Points on a hilly landscape, in no order, each with its height.
A ball rolls from a point to the lowest of its 2 nearest points, and stops where none of them is lower. Distance is the straight distance between rows; heights are no part of it.
<653> h=3.88: [  4  10   7 -12  -3 -25  -4  -4   0  -4   3 -15 -30  18  24  13 -19  -3
  -4   3  -7  -1  11  -6 -15  15  16 -10  27 -14   5   7   9  -1  -9  -7
   3 -12  11  -7 -29   9  11 -15   4  10  14   2 -14   8]
<207> h=6.36: [-13 -18   2 -10  26  30   8  -8  16   0  -2  13  11   5 -15 -13   8 -12
  10   7 -17 -10 -11   3 -16  13  30 -12  -6  -6  11 -19  -4  -2  -5   9
   4   8  16  -7   0   2  15  -1  21  13   7  -1  19 -11]
<402> h=4.28: [  3   6  37 -21   9 -25  -4   4  20  11 -10 -24 -12 -18  12   1 -13 -26
   8  -4 -13  -1  28 -21   8  16   0  -4  30  10   3  21  19  23 -23 -13
  11  14  16   9 -32  14  20  -6  25  -4   6  14   0 -12]
<425> h=6.19: [ -4  20  -7  15 -13   4  -8   6 -27 -28  -2  12 -10   1  15   4  -8  18
  -4  -2  34  -9 -25  -8  -3 -19 -31  10   4 -15 -10  -7 -10 -21  13   9
  -4   0 -23  -2  21 -26 -19   3 -36   5  -6 -22 -18  13]
<638> h=7.17: [-17 -15   5 -24  -2 -17  -7  -1  -2 -31  -8  24  -8   1   1   9  12 -13
  18  15 -22  -3 -17   7   6   6  24 -22  22 -14   9   3 -13   2   0  -4
  15 -13  14 -27 -25  17  16 -11   4   4  34  22   1  14]
<194> h=1.02: [ -4 -15 -23 -12  18  16   8  -8 -16 -16   9  21  -1  19 -21  -9  -4   9
  22   0  -4 -20  -8   6  -9  -3  26  -5  12 -18  -2  -2 -21 -19 -14   6
  -4  -9  13 -16   7   6  10  -4  -8  31  21  -6  -1 -16]
<544> h=4.48: [ 14  15  19 -10  -1 -11  -7   4   8  11  -5 -13  -5  -7   1   1   6 -16
  -6   5 -12   0  21   9   7  19   3   2   4  14  -8   9  16  16   2  -8
  12   6  -8   5  -5  10  -3 -10  16 -16 -12  17  -6   5]
<4> h=1.89: [ 13  -3 -12  -1  22  17   5   8  18   7   7 -14   8   2  -9 -18   0 -10
   7   3   7  -2  17  -4   3  19  10   5 -12   5 -13   4   1  -6   4 -11
 -20   4  -4   5  -6  -3 -11  -5   2   1 -18  14  -3   1]
<498> h=1.29: [ 10  13 -11  -1  17  16   0   8  11   5  10 -11  -3 -15  12 -13  11  -4
  -1   7  16   7  11  -5  20  30  -7   1 -16  15 -27   2   2 -14   2 -20
 -17   8 -18  14   3 -13 -14   4 -17  -6 -37   9 -10   9]
<456> h=7.44: [ -9 -20 -15 -13   2  -8  -2   1  -5 -26  -2  22  -8  -1 -17   7  26   5
  25   6 -16  -2 -14  14  22 -11  18 -14  17  -4   4  10 -17  -1  -1  -6
   7 -14   3 -25 -10  16   8  -3 -13   1  21  24  -5   8]
<830> h=2.88: [ 24  43   2  -2  13   7  16  -4   3  21   3 -15  -5  12 -14  10   3 -16
  -4  -4  -4   4  24  14  -4  28  22   0 -26  34 -14   1  -7   0   2  -9
   3   9  10  24  17   0   4 -12  12  -9 -27  -2  -9  -6]
<1015> h=1.41: [-11 -29 -43   5  23  22  12   8   1  -1  -4  18  12   2 -18 -20   1  31
  21 -11  11  -7  -7 -14  -4 -32  15   1   9 -22  -4  10  -4 -14 -16  16
 -23   0   8 -11  14 -16   8   9  -6  33  10   2  15 -18]
<743> h=5.71: [  8  16  17  11  12  17   7   1  12  10  -6 -15  15  17  19  -5 -29 -25
 -14  -4  12  -2   2 -14 -29   3 -10   7 -22   4   6 -24  -5   3   0  14
  -7   6  -1  22  11 -10  -3   5  17   7 -14 -34  15  -5]
<18> h=6.80: [ 12 -15  -2  -5 -18 -10   3  -4 -17  -7  12   3  -3   3   8  13  -4  18
   3   0 -12  -3 -27  10  -3 -16   3  -1   4 -11  12   4  11 -11  -1   2
  16 -17  20 -19   0  14  -2   3   5  -2  24  -5   9  -9]
<615> h=1.21: [-10 -19  20  -3  23  19 -18  14  15  12  -3  -6  34 -22   7 -25 -33 -34
  -8  21  -2  -5   0 -36 -12  26  -7  -9   2   7  -8  -7  14  20  -2   3
 -18  17  -3   8 -15   6  -8   8  16   1 -25   4   9 -10]
<151> h=2.18: [ -1  21   6  -6  12  -1  11  -8   5  -8  -7  -8  -8  26   3   5 -12 -31
   4   3  -4 -11   3   4 -25  14   7  -1 -20   3  -2 -19 -28 -14   1   5
 -10  -8  14   6  -9   2  -3 -15  15  14   6 -13   1   5]
<116> h=4.95: [  4   8  11  11 -40 -15 -14   4   3  11 -10  -2 -16 -26  23   5  17   8
 -16   1  -1  16  -4  18  29  -7 -23   7   4  10   1   4  26   9  11  -6
  22   5 -28 -10  -5   9  -7   9  -8 -20   2   9  -5  18]
<530> h=5.28: [ 10 -10  -1  17  22  31   5   7  12  16   8  -7  15  -7 -19 -25 -21  16
 -14 -22  20  11  22 -15  -7 -10  -5  10 -13   3   1  15  18  -2  -7  14
 -21  13  -2   5  32  -5   6  15   4  -5 -34   0   8 -21]
<105> h=5.97: [-17  -9 -14   3  16  23  -6   0  -7 -20  -2  15  21  16   0  -8 -14   2
   5   0  12 -19 -23  -7 -22 -17   2  -5  -4 -16  -1 -14 -16  -5   1  18
 -23  -3   5 -11   8 -16   1   4  -5  27   3 -14   9 -11]
<408> h=2.95: [  3   3   1 -10   1  -3  -1 -18 -14 -13   5  21  -3  23 -19  16  11 -25
  -3  14 -27   4 -10  22  -7  18  17 -13 -23  10  -3 -17 -22   2   2  -5
   4 -10   6 -10  -7  11  10 -14  -1   0  12   7  -5  10]
<493> h=3.35: [ -6  10  37 -18   6  -8  -3  13  27  16 -14 -21   2 -26  24 -15 -20 -27
  -6  -2  -1  -6  20 -34   3  17 -14   5  21  18 -10   4  12  18 -20  -5
  -4  12  12   9 -22   3  -1   1  24  -4 -10   6   9  -1]
<675> h=0.34: [-39   1   7   5 -28 -14 -14  -5   0 -14 -11  22  13  -5  10  10  26 -17
   4   8   0   7 -34  -4   6  -7 -23   5  -9   5   2 -17 -25  10  11   0
  14 -12  -1  -7 -10 -10  -9   2  -5  -4  13 -11  20  26]
<577> h=7.62: [-10 -11 -12   0  -3  -5  -1  -9 -11 -20   0  13  -2  10 -16   8  26   9
   5   8  -8   2  -3   8  15   0   5  -2  -4  11  -7   5 -15  -5   7 -12
  12 -12  -6 -17  -4  11  -2  -6 -27  -3  10  18  -9  14]
<461> h=2.34: [-15  16 -12  -6  -6 -11   4   5  14  -5 -17   0 -13 -15  20  -4  32   0
  23   2  16   3 -12 -22  25  -3 -31  14  13   5 -20   2 -25  -8  11 -10
  -4   7  -8   4 -19 -14 -19   3 -22  -7 -18   4  -4  27]
<1007> h=4.20: [  6  -1  18  12  -8 -11   8  -1   0  25 -13 -11   1 -36 -22  23  31  26
   1 -20 -13  11  13  19  26 -28 -19  11  -2  19   9  17  10  20 -10  -3
   9  21  -7  21   8   7  10  14   6 -24  -2   4  -7  -5]
<350> h=0.20: [ -5 -11 -30  -6  23  -2  20   3 -10  -9   8   3  -4  21 -12  -5 -22  26
  12  -8  -5 -15   7   2 -19 -11  25  -5  17 -19   4  15 -11 -30 -27   7
 -19  -9  15   0   2 -11  10  -4  -1  32  12  -5  -3 -18]
<78> h=6.56: [-22 -30   3 -20  13  13   2   2  12  -9  -7  18  15   1  -1  -6   0 -20
  13  16 -20  -7 -25  -2 -13  17  23 -20   4 -17  16 -26  -2   3   7   2
   2  -1  15 -22 -15  13  12   8  19  10  26   0  19  -3]
<474> h=2.61: [-13   4   8 -21   4   0 -13  -1  12  -7 -23   7   5   1  15 -14  -4 -43
   4  25   3 -11 -11 -11  -7  30   9 -13  -5   3 -10 -19  -8  17  12  -6
  -5  -3   7 -11 -32   5  -9 -15  20   2  -8   9   5  23]
<559> h=4.58: [ -7 -36 -18   4  -6   1 -20  14   1 -17  -2  13   9 -16  -9 -25  -8   8
 -22  26  20   8 -14  10  20  10 -11 -13  21  -5 -14   9  14   7  26  -6
  -6  -1 -17 -33  -8   4  -9  10 -24  -2   2  31  -9  -2]
<624> h=5.09: [  6   5  28 -11  -3 -26  -7  13  21  15 -14 -20 -11 -32   3  -6  -3 -15
   1  -4  -9   4  23 -12  23   6  -4   6  33  10   2  33  27  23 -23 -12
   6  16  -1   1 -16   7  -1   0  12 -10   6  23  -4   6]
<568> h=3.56: [-17   7  15   6 -34 -15   8  -2   9  14 -23   8  -1 -15   5  31  46  -8
  13  -9  -9   4  -2  -8  30 -18 -18  22  -7  22  12   5  -7  20  -3   2
  22   5  -7  17   3  -3   5   3  10 -27   6  -9   5  11]
<37> h=4.01: [ 24  15  -3  -2   6  -7  -4  -9  -4  -1  10 -15  -9   7  -6  -1   4 -16
 -10   6  -6   5  16  28   4  21  12  -8 -21   9 -11  -3   9   2  12 -15
  10   4  -7  -7  -2  17  -7 -20  -6  -3 -11  18  -9  -1]
<86> h=2.52: [-26  19  10  -3 -10 -13   3   4  -7 -18 -14  -1 -10  23  31   9 -29 -23
   3   7  11 -12 -15  -7 -25   0 -12   5   6 -15  -2 -19 -27   0   2  13
 -10  -7   5  -1 -15 -10  -7  -3   2  10  10 -28   3  13]
<793> h=6.83: [-11 -14   5 -27  -1  -9  -2  -6   4  -3  -1  11  -2   3   8   2  -8 -16
  10   8 -19  -7 -27  -1  -7   7  23 -20   6 -22  17  -9   3  -3  -5   1
  14 -11  27 -23 -26  20   8   1  13  12  34   6   4  -5]
<586> h=4.25: [ -8 -15  -4  20 -14  31 -10  -8  -5  10   0  13  35 -15 -20  10  29   2
 -17   0  12  20  -2  12  22 -10 -17   6 -34  19   8 -11   6  16  17   1
  14  11 -24   3  32  -9   1   8  -3 -12 -17  -6  10 -11]
<281> h=1.77: [  2 -30 -22 -17  15  14  -1  -3 -29 -12  17  33   7  13 -23  -5   0  22
  16   5  -9 -21 -25   6  -2  -4  31 -15  21 -25   1   9  -8 -13   7   4
   4  -8   9 -34  14   4  12  -1 -17  16  26  11  -1 -12]
<607> h=1.42: [ -8  10   7 -15  11   1   7  -6  11  -2  -5   3  13  16   7  -6 -15 -51
   4  22  -4 -17  -3  -7 -23  28  18  -8 -17  -1   7 -22 -21   8   5   2
  -8   0  18  -2 -26   3  -2  -8  19  23   4  -8   9   7]
<242> h=1.99: [-15  17  -6   5  -5  -1  11   7 -11 -17  -4   2  -7  22  10   7  -9   5
  15  -4  12 -19  -8 -12 -18 -12   0  10   4 -18   0  -6 -34 -16  -8  13
  -8 -13   4  10   0 -12 -10  -2   0  22   5 -24  -3   7]
<327> h=7.00: [  6 -36  -8 -12 -10  -2  -7   2  -5   0  11  14   5  -8  -8  -2  -4  25
  10   2 -16   2 -23   8   6 -11  14  -7  20 -14   7   8  14  -6  -5   1
   4 -10  15 -25  -7   7   1  11   1   2  29  15   5 -11]
<511> h=4.52: [ 11   3  19  10 -34 -15   1   6  -3  12 -10  -8 -11 -31   0  22  30  15
 -11 -11  -6  22   9  12  40 -25 -16  14  10  25   8  17  17  11  -1  -5
  21  12 -17  14   2   8   0   7  -9 -35   5   8 -11   4]
<870> h=4.59: [ 18  15   6 -10 -10 -19  -1  -9 -20 -11  20  -5 -23  38  11  22 -38   5
 -11   1  -5 -11  14   3 -33  10  18 -11  19 -20  -2   5   0 -14 -10   3
  -5 -17  12  -7 -11   1   4 -11 -13   2  18  -5 -24  -6]
<451> h=4.38: [  3 -19  11   1   5   7 -21  -7   1   1   7  -1  19   4  13  -9 -19  -9
 -15  16   0   2 -19   9 -19   9   2 -18 -11  -2   5 -26  17  10  10   4
  -8  -3  -7  -6  -7  11  -2   4  12  -4  11  -1   9  -6]
<471> h=2.39: [  1 -17 -16 -15  -9   0  -7   5 -32 -18  11  24  -3  13 -13   3   2  32
  12   5   3 -14 -21  -2   6 -20  19  -5  17 -22   0  11  -2 -14   9   2
  11 -22   4 -31  11  -7   2  -8 -25   5  21   8 -14  -2]
<625> h=2.49: [  0  32   1  14 -23 -22   2   2   8   4  -8 -18 -35 -11  25  14  20  -3
   2 -14  14   4  14  -2  14 -10 -23  12  -6   9 -10  -1  -7  -6   8  -4
  15  -7 -11  18   6  -8  -7  -2 -11 -12 -17  -7  -4  23]
<70> h=3.18: [ -7  17  16  -6  -8 -11  -4   0   6  -5   8 -15   1  30  35  -8 -45 -21
 -14  12   1  -6  -3  -8 -41   5  -8  -3  10 -18   7 -14  -9  -6  -3  15
 -13  -5   8  13 -25 -16  -7  -2   4  14   4 -26   0  11]
<946> h=5.56: [ 21  22  22  14  18  15   8   7  13  12  13 -26   6   2  16 -13 -36  -4
 -27  -8  12  10  14 -20 -20   3 -15  11 -13   1   4 -10  13  -6  -6  13
  -7  14  -5  30  16 -11  -7  17   6   2 -37 -22   6 -12]
<419> h=1.86: [ 17  30  -1   3  -4  -6  10   0   2   7   5 -18 -19 -12  17  -3  18  -7
   2  -5  10   4  18   2  22  17 -14   8 -18  18 -16  -2   6 -11   8 -17
   3   8 -22  28  11 -10 -12   1 -18  -7 -31   0  -4  14]
<411> h=4.98: [ 20  18   3 -10 -12 -17   1 -19 -16   1  13 -13 -18  33  20  18 -22   4
  -9  -4 -15  -4   3  16 -30   3   3   2  -1  -4  14  -2  -4 -23 -19   3
   0 -16  15   4  -4  12   4  -3   5  13  16 -18 -11 -15]
<823> h=3.08: [ -2 -15  -9 -13 -17 -27  -8   9 -29 -24   0  22 -16  -5   2   7  -2  35
  10   8   6  -4 -18 -12  10 -15   7  -5  38 -25  -4  20   8  -7   7   5
  12 -15   2 -29  -6  -5  -9  -6 -28  -7  22  10 -21   8]
<813> h=6.35: [  1   6   0   2 -26 -10 -11   6 -29 -19   4  11 -15  -1  24   7 -26  22
  -9  -5  15  -3 -31 -11 -13 -24 -26   9  14 -21  -2  -4   1  -7  11  17
   5  -9  -7  -6   4 -10  -9   4 -25  -2  10 -26 -10  10]
<695> h=7.22: [ -8 -41 -21   4  -2   4   2   8  14   2   8  16  12 -17 -18  -7  22  24
  16   5  -5  -1  -5   1  27 -19  15 -10  18  -8   9  19   9   3  -7   3
  -3   9   3 -28   2   1  -3  11  -9  -5  29  21   5  -6]
<950> h=3.83: [ -9  -9   5   2   6  -5 -14   1  -2  -7  10   4   6  12  21 -11 -33  -5
  -8  15   4  -1 -13  -9 -28  10  -5 -11   7 -19   0 -17   1   0   5  12
 -12  -1   6 -10 -20  -1  -7  -3   9  13   7 -14  -2   4]
<228> h=1.28: [-25   2   7  -5  -4   9  13  -9  10   0 -14  16   6   2  -6   1  16 -19
  14  -4 -11  -2 -11  -6   1   6   5   8 -22  10  -1 -21 -19  10   3  11
   5   2   6   4   2  -1   3  -7  17   0  -1 -18  21   7]
<356> h=7.76: [  9   4 -16   6 -11  -3   3 -11 -18  -3  11   1  -4  10  -8  14  25  23
   6  -9  -5   5  -2  27   8 -14   2   7 -16  12  -1   1 -13 -12   4  -2
  14 -16  -6   4  19   7   1 -10 -17  -7  14   1   1   0]
<433> h=1.54: [ -3  17 -21  -3   8 -16  22   7  10   1  -6 -25 -19  17  11  -6 -15   9
  19  -9   8  -3  33 -15  -4  -3  13   4  31 -10  -6  19  -5 -31 -13  -6
 -11  -8  19  24 -11 -20   0  -5   4  17  -9  -1  -6   2]
<735> h=4.91: [  0   0  18   3 -10 -13  -4   9  15  11 -13  -7  -4 -25   2   4  17   0
   6  -3  -6  -1  13  -2  17  -7  -7   9  13   4   4  19  16  21  -8  -4
   7   9  -1   6  -3   8  -1  -1  13 -24 -10  13  -4   7]
<77> h=1.95: [-12  23  18   9  -4  -2  13  -2   8   9 -19  -6   4  -2  -3  15  20 -15
   7 -13  -3   1   8 -14  -4   6  -8  10 -13  16   2  -8 -11  15   0   2
   9  10   5  25   6  -5   5   0  19 -21 -16 -16  11   2]
<532> h=5.43: [ 21   6   1  21  21  18  18  14   7  15  18 -22   4  -6  -1 -25 -27   1
 -25 -16  24  15  28 -19  -6   1 -14   5  -6   1   2   7  23 -10 -13   5
 -15  16  -6  25  27  -8   0  14  -1  12 -39 -16  10 -18]
<994> h=4.76: [  1 -23  17  18  -5  13 -15   3   0  14   4   5  25 -17  -4  -3  -6  -5
 -25   8   4   4  -7   3  -9   5  -7  -2 -20  11   9 -14  24  15  16   8
   0  11 -15  -4  11   8   3   9  16 -19 -11  -4  14 -14]
<483> h=3.57: [ 37   7   3   0  10  -1   7 -15   0  15  19 -12  -7   9 -23  15   1   9
 -13  -7 -12  11  30  26   0  17  26  -3 -14  17  -1   4  15   1  -1 -11
   8   8   1  -1  15  19   5 -16   5 -11 -12  18 -15 -11]
<672> h=3.19: [ 38  30   2   8   2   1  13 -10  -6  19   9 -19 -12   7 -20  14  19   3
  -7 -16   4   8  36  28   9  18  12   6 -24  23  -4   6   6  -4   4 -14
   5   8 -11  20  24  12   9 -13  -3 -13 -24   3 -14  -7]
<878> h=2.30: [  4  22   1   0   1 -27  14   1  14   9   7 -31 -22  13  28   9  -7   1
   4 -14   6   1  32 -17 -11   0   2   6  28 -10   4  21  10 -14 -13   0
   6   1  11  16  -6  -8   2  -2  14   0   1 -11  -8   1]
<368> h=0.92: [-11  10 -23  -8  22   1  24   2  13   3  -1 -12  -3  23  -5 -13 -10   6
  21  -9   1  -9  24  -8 -18  -2  24  -1  18 -13   2  12 -16 -22 -20   2
 -14  -6  21  17  -2 -18   3  -8  12  28   8  -8   0  -5]
<877> h=4.17: [ 24 -20  -9  -3   9  -3 -16   1 -12 -14  18   2   1  10 -13 -12 -23  10
 -19  19   0   6  -2  12 -14  21  16 -15   3 -15  -9   3  14   2   4  -8
  -6  -6  -4 -22 -10   8   1  -8  -9   8   4  13 -17  -2]
<536> h=5.84: [  0   0  -3   6  15  13  -3  -1   4  -1   3  -4  11  13   1  -5 -23 -12
  -9  -5   0  -1  -8  -1 -31  -9  -3   1 -23  -6   8 -23  -8  -1   3  15
 -20  -3  -7   4  13 -10  -8   9   7  19  -6 -22  10  -9]
<245> h=4.47: [-11 -25   5  21 -15  28 -21  -4  -4  14  -7   9  30 -19  -7  -4   8 -11
 -35  10   8  19  -9  12  18   8 -22  -4 -23  17   7 -14  15  21  30   4
   4  17 -31  -4  10  -1  -7  15  -5 -24 -20   6   6  -9]
<154> h=5.15: [  8 -29 -12  12  27  38  -3   4  13   8  12  12  27   1 -23 -24 -16  18
  -4  -6  21  -2   9  -5 -10  -5  11   2 -21  -3   8   8  16   2   2  12
 -26   9  -1   0  30  -6   5  11   7  12 -23  -4  20 -20]
<271> h=5.44: [ 12   4   3  13 -36 -19 -15   3 -19  -8   0   2 -22 -18  11   8  10   2
 -28  10   3  13  -1  24  25  -7 -24  -4   4   6  -5   4   8   5  17 -19
  22  -9 -32 -15  -5  12 -11   0 -29 -17  -2  17 -15  22]
<222> h=6.24: [  2 -17   0 -16  23  30  10 -13   9   1   9  17  21   8 -23  -4  -3   2
   6 -10 -16  -7 -19   9 -17  -6  27  -7 -14  -9  13 -18   3  -7  -8   3
  -3  -5  22 -15  17   7  20   8  21  17  20  -1  21 -31]
<54> h=4.62: [ 17 -35 -21   5  19   1  -3   7  -2  -1   7   3   0   1 -13 -19 -15  21
  -7  10  -3   8   7  11   4   5  16  -8  15 -20  -8  21  23  -1  -1  -2
  -8   1   2 -17  -9  -1   1  -8  -4  11   6  17 -14  -5]
<1013> h=3.05: [ -5  19  -1   6 -32 -25  11  -3  13  10 -13 -14 -34  -9  11  28  46   1
  20 -22   2   3   6  -3  25 -18 -13  19   1   8   0   8 -13   0  -1  -2
  14   3  -8  21   3   2   5  -5   2 -23   2  -9   1  15]
<339> h=3.91: [  1 -24 -14   5 -12 -16 -15  13  -9 -21   9  18   1  -8  -2 -11 -12  26
  -5  15   6   3 -14   3   9  -6  -2 -13  34 -18  -9  18  11  -1   5  -8
   0  -5  -7 -35  -6   3  -2   0 -29  -4  15  26 -12   8]
<467> h=2.58: [ 17  41  -5   1  10   8  13  -8   0   5   2 -15  -2  20  -6   7   2 -21
  -3   0   3  -5  15  16 -13  20   1   4 -28  12 -10 -18 -21  -7   4  -2
 -11  -7   5  17   9  -4  -4 -13   1   3  -9  -6   0   7]
<83> h=1.49: [-18  12 -24  12   5  -6  10   9  -4  -6  -3   2  -8  16  10  -8 -11  22
  11 -10  12  -5   1 -16 -15 -28  -6  10   7 -20   2   6  -8 -19  -9  17
 -14  -4  12   8   4 -18   2   6  -6  29   4 -11   1  -3]
<47> h=0.97: [-10  -5 -28   7   7   6  11  10  -5  -9   2   4  -2   6  -7  -2  11  32
  27 -21  -4 -10 -13  -9  -4 -33   1   5  10 -13   3   5 -19 -27 -15  12
  -3 -13  11   1  17 -13   7   4  -6  24  20  -6  11 -10]
<121> h=3.60: [ 12   1   3 -10   9  -4 -18 -11 -19 -15  10  12  -7  17  -9   2 -15 -10
  -7  19 -15   1  -7  19 -20  25  18 -25  -9   3  -5  -7  -8   2  11  -3
  -1  -6  -2 -20 -12  13   0 -18  -7   4  13  15 -18   4]
<178> h=3.10: [ 10  19  10 -14   8 -13   0  -8  12   8   4 -24 -16  15  25   3 -14 -18
   5   3 -10 -10  22 -15 -10  15  15  -1  11  -4   3   5   6   4 -10  -5
   5 -10  14   5 -14   0  -2  -7  20   7   6  -9  -6   4]
<701> h=4.90: [ 13 -26   5   4  26  12  10   3  12  25   9  -7  14 -23 -44 -11   6  14
   0 -12 -12   4  27  20  19  -5   3  -5   4   9  11  28  24  27 -19 -14
 -14  22   7   5  12  12  16  10   5 -12  -9  23   0 -16]
<261> h=2.81: [ 24  28   8   4 -14  -8  10  -5   3  21  -7 -23 -12  -6 -14  22  30  -3
  -3 -15  -5   2  32  13  19   3  -1  10 -16  29  -5   7   3  16   2 -15
  12  10 -11  33  13  10  11  -5  -1 -26 -28   6  -8   0]
<389> h=3.87: [-16   4  12  11 -25   3   3  -3  -4  12 -19   8  19 -19 -20  18  42  -2
  -4  -5 -10   8   5   4  34 -15 -21  16  -9  26  11  -1  -8  20   9  -3
  23  15 -14  23   8  -4   0   7   8 -29  -9  -6   2   1]
<118> h=5.82: [ 11   4  -9  21 -20   0 -13  -4 -28 -13  12   4  -4 -11   2   5   8   7
 -16   8  17  20  -7  20  18  -8 -26   0  -3   5 -13 -11   0  -6  16  -6
  16  -6 -26  -7  14   3 -10   4 -32 -12  -5   6 -13  16]
<580> h=6.11: [ -2 -24 -12   0  17  22  -8  -2  -6   3   9  16  21  14  -8 -16 -18  10
  -5  -9  -7 -14 -27  -6 -24 -18  10  -5  -9 -13  10 -14   5  -6  -4  23
 -14 -10  15 -14   9  -1   2  12   5  25  15  -8  12 -28]
<101> h=6.58: [  1   0   6  -5 -14 -18  -4   0 -20  -4   9   1 -11   5  18  12 -20  16
  -2  -8  -9  -4 -29  -7 -20 -21 -19   0  14 -17   9   2   6 -16  -5  11
   2 -25   9  -8  -6   5  -6   8 -10   2  23 -18   0  -6]
<1011> h=6.04: [  5  12 -16  14 -14  -3  -9  -2 -24 -18   5   5 -14  -5   3  -2   6  22
  -4   2  27   3  -7  -5  19  -8 -25   5  10 -14 -14   3  -6 -10  15  -7
   7  -1 -28   0  18 -12 -17  -3 -41  -2 -12  -2 -20  23]
<988> h=2.14: [-21  -9   3 -11   2   7  -2 -13  -3 -12 -15  26  13  14 -10   9  30 -29
   8  14 -16  -3 -25   6  -1  18  13  -9 -21   9   3 -23 -23   5   9  -1
   9 -11  10  -8  -8  10  11  -8  13   5  21  -2  13  13]
<236> h=2.48: [-13   2  35  -6  11  12 -14  15  18  14 -22 -12  20 -32  27 -31 -26 -24
  -7   7   3   1   8 -40  -3  18 -30   3   7  21  -6  -4  19  27 -16  -4
 -18  21  -3  14 -22   1  -9  10  23 -13 -25   8   7   2]
<224> h=4.97: [ 11 -36 -21   5  27  28  -2   2  10  16  15   2  12  -3 -23 -25 -14  24
  -5  -5   6   8  16   1  -5  -4  25  -5   2 -11  10  16  25  -3  -5   0
 -19  10   3 -11  12  -4   7  -1   4  11  -1  11   2 -19]
<698> h=7.82: [ -2   4 -23  16   0   7   2  -6   3   0   9  -2  -8  -4  -3   9  25  36
   8 -21   7   6  -3   8  18 -25  -9  14 -15   1  -3   1  -6 -16   1  -2
   2  -2  -9   9  22  -5 -11   6 -13  -3   0  -2   4  -2]
<100> h=2.36: [ -1  24  16   3  -8 -11  15   2   3  17 -19 -19  -6 -22  -6  20  18 -13
   4 -21   0  12  22   0  10   0 -19  17  -9  30  -4  10  -5  20   3 -11
   7   9  -5  38   1  -3  15   7  18 -17 -24 -11   2  -4]
<647> h=4.08: [ -2   4   6  12 -30  11  -3  -9 -10  10   0   3  12  -7 -14  16  32   2
 -21  -6  -5  19   0  15  32  -9 -13  14 -32  23   7  -5   5  15  14 -10
  23   3 -28  11  16  -5   0   5  -7 -24  -8  -2   7   2]
<622> h=4.51: [  8   0  12   9  11  -2  13   1   6  26   8 -15   3 -20 -26   5  10  32
  -5 -29  -9  13  27  17   9 -19 -11   0   0   5   3  26  19  18 -24  -8
  -7  16   6  27  13  13  15  13  12 -18 -11   7   3 -17]
<770> h=1.65: [-31  10  16   1 -20 -17  -9  -3  -2 -22 -13  14  -6  -2  22   7  -1 -18
   9   7  15 -15 -33 -12 -14  -5 -25   9   2  -7  -1 -17 -27   3  11  14
   5  -6   5  -1 -17 -14  -7  -1  -2  -3   8 -13   5  26]
<166> h=2.16: [  0  -6   2  -7  28  31  -2  12  20  10  -5  -7  19  -8   2 -25 -22 -16
   1  15  13  -5  12 -21  -5  29  11   2 -12  14  -7  -7  11   0  -2  -2
 -20  14   0   8  -5  -2  -8   2  17  -3 -28   6  10  -6]
<890> h=1.55: [-31   5  -6  14 -15  -6   2   0  14  -6 -21   7  -1 -14  12   2  32  -2
  14  12   7   5 -16 -11  25  -8 -26   7   2  -1  -1  -2 -23   6  14  -1
   5   5  -9  -4 -16 -10 -13   5  -7  -4  -1   1   9  18]

Two balls start at each pair of points below. Name the first point that both come to, or write never.
<559> and <105> | never
<793> and <327> | never
<994> and <544> | never

Where does a ball stop that starts at each point below?
<870> | <350>
<586> | <498>
<356> | <228>
<695> | <1007>
<411> | <350>
<743> | <228>
